A landscape with many valleys, sampled at points; each row gives a point and its height.
A ball rolls from a point to the lowest of its 2 nearest points, and stops where none of them is lower. Distance is the straight distance between rows; heights are no part of it.
vub: [139 118 138 160 155 161  66  89 115 149 112 122 109 141 100 117 146 150
 122 204 127 122 134 139 135 112]  h=3.41
zavu: [119 107  94  59 145 120 184 120 159 123  95 131  85 139 154 130 121 139
 174 116 124  99 110 121 135 112]  h=3.56
Sugov: [ 88  91  78  80 142 113 177 123 158 111 114 130  80 127 160 137 107 141
 167 142 168 134 121 147 138 130]  h=3.91
terok: [108 127  92 152 156 174 122 124 132 110 151 145 119 116 115 146 113 161
  65 133 122 167  76 136 144 124]  h=2.00
Lador: [ 84 103 116 118  90  49 169 144 123 105 123 123 120 142 188 115 139 110
 145  85 209 118 148 111 103 159]  h=4.88
gepe: [ 85  81 118 147 125 139 115 156 129 142 144 121 139 158 156  72  79 154
  93  93 168 125 133 113 116  79]  h=6.17
kiduv: [127 127 148 132 117 122 114 159 134 151 189 162 140 145 103 109  78  89
 121 105 120 128 178 166 138 160]  h=6.33
tidum: [ 88 137 111 144 173 158 119 108 157  98 161 145 109 106 122 154 103 155
 113 199 152 188 118 177 145 148]  h=2.02
sotez: [118  85  79 144 113 135 135 124 126 138 108 123  90  90 130 211 100 146
 100 163 151 157 134 178 107 187]  h=2.51
Gedim: [148 146 138 146 127 142  89 149 121 144 190 167 155 143  84 124  99  75
  94 111  94 138 151 171 143 173]  h=6.48
tena: [103 139 132 120 130 110 175 108 148 104 112 102 128  97 154 147 150 136
 180 181 170 169 103 136 119 112]  h=2.91
zek: [133 127  79 158 157 150 137 121  96  86 128 132 119  84  99 155 160 158
 112 188 164 152  95 128 124 143]  h=5.08
gez: [174 138 156 142  98 142  97 148 116 174 109 111 157 158 122 117 159  98
 139 131 113  85 168 109 123 113]  h=3.45
mez: [116  97  97 134 126 126 144 117  99 130  90  88 126 100 143 125 148 158
 151 166 170 124 117 110  97 100]  h=1.09
telom: [113 139 139 186 177 168  59  78 119 111 132 135 121 113  95 123 139 164
  99 228 135 162 108 143 144 118]  h=2.69
zuna: [ 84 105 161 160 113 105 131 129 131 126 131  78 177 135 190  88 124 153
 129  93 202 126 132 109 109  84]  h=5.82
gipar: [171 166 173 122 104 128 108 136 156 165 127 141 117 146 121 156 132  87
 163 158 109  88 195 164 138 160]  h=6.71
ziv: [157 101 105  72 160 170 117  88 127 161  59  97  77 160 108 110 165 137
 140 161 117  68 154  84 102  87]  h=1.48
Zok: [135 156 160  84 135  86 188 133 143 104 111 138 128 120 151 103 125 136
 202 118 111 107 116 137 145 120]  h=4.89
bip: [140 199 197 134 138 127 107 122 155 133 169 158 149 128  99 113  83 136
 134 107  34 131 138 159 168 150]  h=3.15
Roli: [105 129 144 177 184 182  75  87 144 101 146 145 128 125  93  97 115 164
  86 197 131 166 100 127 146  86]  h=2.01
zipad: [125 172 167 103 110  67 183 137 150  96 143 128 147 107 149 122 118 110
 184 104 116 153 116 147 139 139]  h=4.44
Dap: [132 135 113 155 126 103 133 138  70 100 127 116 163 107 119  98 182 105
 157 167 191 127 123 125 112 137]  h=4.18
vam: [173 167 169 100 166 168 104 105 130 143 112 149 122 152 103 137 145 113
 116 107  42  96 109 109 152 128]  h=6.36
moro: [ 91  79 139 162 115 136  89 148 131 153 140 117 131 155 149  94  77 146
 113 163 186 116 187 155 114 118]  h=4.09
neb: [121  85  80  63 128 138 168 117 142 150  75 101  78 152 158 132 127 147
 157 117 134  91 129  98 113  89]  h=2.92
Fug: [143 135 168 124  66  95 141 165 139 140 125 100 181 147 180 127 138 106
 143  36 111 112 144  99 125 118]  h=4.47
lugem: [137 155 155 114 131 159 110 129 179 166 147 156 115 148 128 164  89 128
 104 107  64 120 142 161 160 145]  h=2.47
ger: [115 122 138 125 150 139 135 103 132 127  96 101 125 110 140 110 149 148
 159 184 150 144 106 118 126  83]  h=2.04
kopum: [ 91 140 156 119 102  58 174 141 147  92 155 140 138 103 160 133 117 101
 165 105 168 171 137 149 119 146]  h=4.01
neda: [100 100 101 131 172 145 118 128 112 113 146 145 118 149 116  55 110 130
 135 160 165 116 138 139 132 101]  h=6.06
zesab: [115  79  81 156 148 157  87 116 113 140 120 138  92 104 118 168  93 162
  97 197 157 135 152 179 128 170]  h=3.23
Numip: [138  87  61  59 131 152 152 102 121 162  61  91  83 145 127 128 151 146
 139 131 120  71 133  80  90  91]  h=2.29
fut: [133 154 144 127 101  78 140 164 107 103 171 152 169 120 125 102 129  73
 140  64 123 146 128 122 137 159]  h=5.06
sov: [142 153 180  88 154 111 162 102 145 126  89 112 120 126 133  95 144 131
 202 153 107  98 128 114 134  90]  h=5.33
letu: [169 143 152 128  88 163 109 132 153 183  98 111 149 152 133 159 135 124
 101  63  48 126 102  83 138  96]  h=1.52
Povi: [154 125 146  76 178 170 108  77 151 143  73 120  81 165 104 123 156 137
 139 161  89  70 143  97 132  93]  h=1.65
Bep: [143 174 199 128 116 125  94 131 184 160 166 158 128 144 110 133  77 132
 127 121  68 116 185 163 165 137]  h=3.08
Ter: [114 117  86 165 135 163 133 120 124 112 114 113 121  99 126 166 120 191
  59 119 115 171  61  94 129  98]  h=2.62
fude: [114  98  76 107 104  86 169 115  98 125  88  88 109  94 159 148 169 147
 165 141 187 128 111  99  85 123]  h=2.21
sor: [ 96  80  92 166 143 152  83 127 121 146 131 140 105 140 123 112  82 160
  98 195 175 123 164 179 133 138]  h=3.71
lod: [151 199 176 105 127 127 149 129 153 127 128 144 139 121 123 147 104 126
 142  84  28 117 102 145 162 149]  h=2.34
Savok: [ 88 119 151 116 127  94 148 167 138 126 190 142 135 140 142  65  56 134
 139  65 136 123 171 127 138 108]  h=5.88
bodi: [158 139 111 149 103 134 119 114  88 148 109 105 152 102 112 160 176 117
 132 147 110 141 107 119 111 136]  h=3.11
Zep: [191 124 140 127 136 178  79 116  98 167  87 116 133 166  80 107 176 105
  98 118  76  79 132  77 120  96]  h=2.79
miron: [ 87 116 143  98  98  52 176 135 135 105 113  99 128 147 208 104 139 119
 167  62 191  98 134 101 111 126]  h=5.25
lutud: [131 161 119 137 150 119 135 135 104  84 187 165 143 107  86 113 145  81
 144 165 150 155 126 172 137 169]  h=5.07
Ponat: [186 132 131 133 113 157  97 149  88 169  96 119 156 167 100  92 172  81
 124 104 104  67 151  84 115 104]  h=3.14
ritor: [147 120  93 127 106 135 133 118 119 147 120 132 106 113 118 210 143 109
 113 146 114 143 129 175 108 201]  h=1.64
veko: [154 132 173 121  75 121 134 151 146 166  97  83 174 151 178 127 142 118
 149  68 110  97 153  75 113  87]  h=4.20
Buvev: [143 150  92 119 145 129 139 146 105  97 168 171 130 131 104 122 140  97
 101  75 102 139  81 129 149 164]  h=5.58
ses: [112 126 126 118 170 116 122 137 112 110 162 153 123 144 115  48 111 102
 172 166 164  97 167 160 138 130]  h=5.79
Sug: [ 74  89  67 111 138 121 164 132 159 101 132 135  88 111 153 156  94 153
 130 156 182 165 124 167 134 153]  h=3.34
Zamez: [100  86 114 123  88  89 155 148 131 132 119 120 114 133 157 154 111 113
 145 120 188 127 160 150  98 156]  h=4.40
dodev: [142 127 122 178  76  92 120 134  96 132 106  88 146  56 131 200 136 142
 111 144 144 166 122 133  92 154]  h=1.92
gimu: [ 90 100 158 119  97  93 156 144 151 137 122  80 152 152 208 114 121 145
 141  66 176 104 149 104 109  91]  h=5.59
paz: [149 118 126 176  85 123 111 141  94 150 116 103 160 101 127 155 142 129
 106 133 134 152 123 133 105 143]  h=2.59
fomaf: [154 143 190 123 191 142  62  70 151 121 115 144 106 179  72  87 145 137
 127 183  93  97 138 120 153  88]  h=3.40
lil: [166 174 108 122 164 147 134 121  83  87 136 162 149 124  85 130 182  86
 104  87  81 133  59 100 145 150]  h=5.87
sofak: [155 141 197  85 199 157  79  79 164 122  83 144  82 174  86 111 138 158
 116 145  58  69 144 104 153  93]  h=2.63
doz: [103  86  97 127 164 151 125 143 113 117 129 139 120 167 115  44 103 145
  99 114 162 111 119 107 127  72]  h=6.24
luzu: [122 162 132 102 154 154 134 122 155 134 156 168 114 127 132 182 104 123
 103  97  66 138 104 169 151 169]  h=1.76
vazi: [178 134 163 144  82 170  80 132 143 197  87  96 153 158 120 141 147 137
  95  98  64 112 134  75 125  81]  h=1.96
lifiz: [ 65 107 142 155 115  98 143 141 131  97 161 111 156 114 168  97 108 148
 122 122 208 165 128 125 111 110]  h=6.03
fivi: [161 161 158 107  97 113 156 139 148 138 124 131 145 131 141 146 117 109
 141  70  64 127 105 120 148 134]  h=1.63
ruk: [ 82  81  85 133  97  84 161 144 123  96 127 127 101 104 156 153 114 141
 128 130 214 157 136 140 103 167]  h=3.95
kevu: [109 152 152 109 127  82 162 155 128 108 190 160 137 116 110  72  70 129
 153  68  87 120 145 132 157 146]  h=5.63
Pum: [ 92 143 151 129 114  74 174 128 148  89 143 114 139  94 170 148 143 129
 171 143 195 177 118 140 114 135]  h=3.55
pev: [171 120 153 165 115 173  55 115 117 185  92 108 134 156  92 130 149 140
  85 134  82 108 138  88 129  90]  h=2.38
nad: [117 111  55 114 105  95 175 115 104  91 105 109  96  89 139 162 184 154
 138 142 165 145  81  80 109 140]  h=3.13
zuba: [100 101 129 139  99 116 127 171 137 150 197 160 133 144 122 118  59 102
  90  81 134 150 168 160 122 147]  h=6.19
ped: [162 171 139 133 168 174 108 105  98 119 128 149 146 131  97 145 168  98
  94 104  59 135  68 117 139 136]  h=6.09
rasu: [148 141 156 132 183 153  79  90 131 126 127 152 113 157  84 104 142 121
 140 189 105 113 130 144 154 124]  h=3.94
roz: [164 156 171 130  99 119 109 166 140 155 152 148 147 154 108 124 116  73
 145 125 109  89 199 161 136 160]  h=6.53
Ziru: [123 115  67 132 145 158 156 100 120  95 101 105 100  84 120 171 153 186
  93 139 130 158  61  80 111 106]  h=3.21
nivar: [155 142 151 147  72  96 121 165 114 130 133 126 191 133 144 131 151  77
 132  66 115 148 128 117 125 150]  h=4.77
zofon: [129 139  89 153 138 121 141 143  92  87 151 146 135 101 106 126 171 108
 132 171 172 153 111 143 124 161]  h=4.66
Fuf: [110 108  51 117 141 132 170 116 116  79 107 128  89 106 131 153 163 162
 108 114 144 155  58  75 126 120]  h=3.73
Big: [136 144 144 137 153 114 120 131 106 112 164 149 152 126 111  78 137  88
 168 183 161 120 157 168 138 145]  h=5.48
bozu: [172 150 174 112  77 127 118 151 141 168  97 103 152 146 156 131 152 106
 161  95 118  52 193  89 113  96]  h=3.87
Kasi: [174 159 147 115  74 141 130 144 154 168 118 117 157 145 139 180 135 101
 116  62  38 129 115 116 138 136]  h=0.92
mido: [167 132 103 163 122 129 113 127  54 126 106 113 158  98  96 114 195 115
 131 166 147 123 103 109 112 133]  h=3.64
Mik: [133 167 130 116 140 111 147 153 114  96 177 168 147 119 103  97 112 103
 124  69  86 141  99 125 162 145]  h=5.35
Dakim: [ 80 112  86 147 149 137 143 129 158  81 152 139 101 100 125 179  97 158
 105 173 171 195 118 168 128 165]  h=2.71
sised: [ 91 137 114 145 192 173 110  98 147  94 171 164 115 118 104 110 107 151
  97 172 128 171 103 152 154 121]  h=1.08
mado: [128 122 108 103 137 154 135 115 146 150 128 148  93 133 129 196 122 114
 115 131  97 133 122 175 132 181]  h=0.67
sopu: [ 94  99 131 144 107 131 112 172 136 153 176 139 148 157 140  82  71 136
  90  68 144 134 157 123 126 102]  h=6.05
Melu: [139  98  97 157  76  83 127 132  97 146  99  73 127  48 168 199 111 173
 102 132 153 151 124 118  77 136]  h=0.90

Call two points neighbours if one is among the 2 nearest of the other. Go from one point of each pair to the other, from neighbour to neighbour, staying as low as possible. Name the highest point that can't be avoided.
mez / ziv -> Sugov
mez / sised -> Fuf
sopu / sised -> doz
ziv / Melu -> zek
Kasi / mado -> bip

Where does a ball stop that starts at each point below?
sor -> mado
Dap -> Melu
rasu -> ziv
Savok -> Kasi
Ponat -> Kasi
zipad -> mez
Buvev -> Kasi
lifiz -> mez
Zamez -> sised
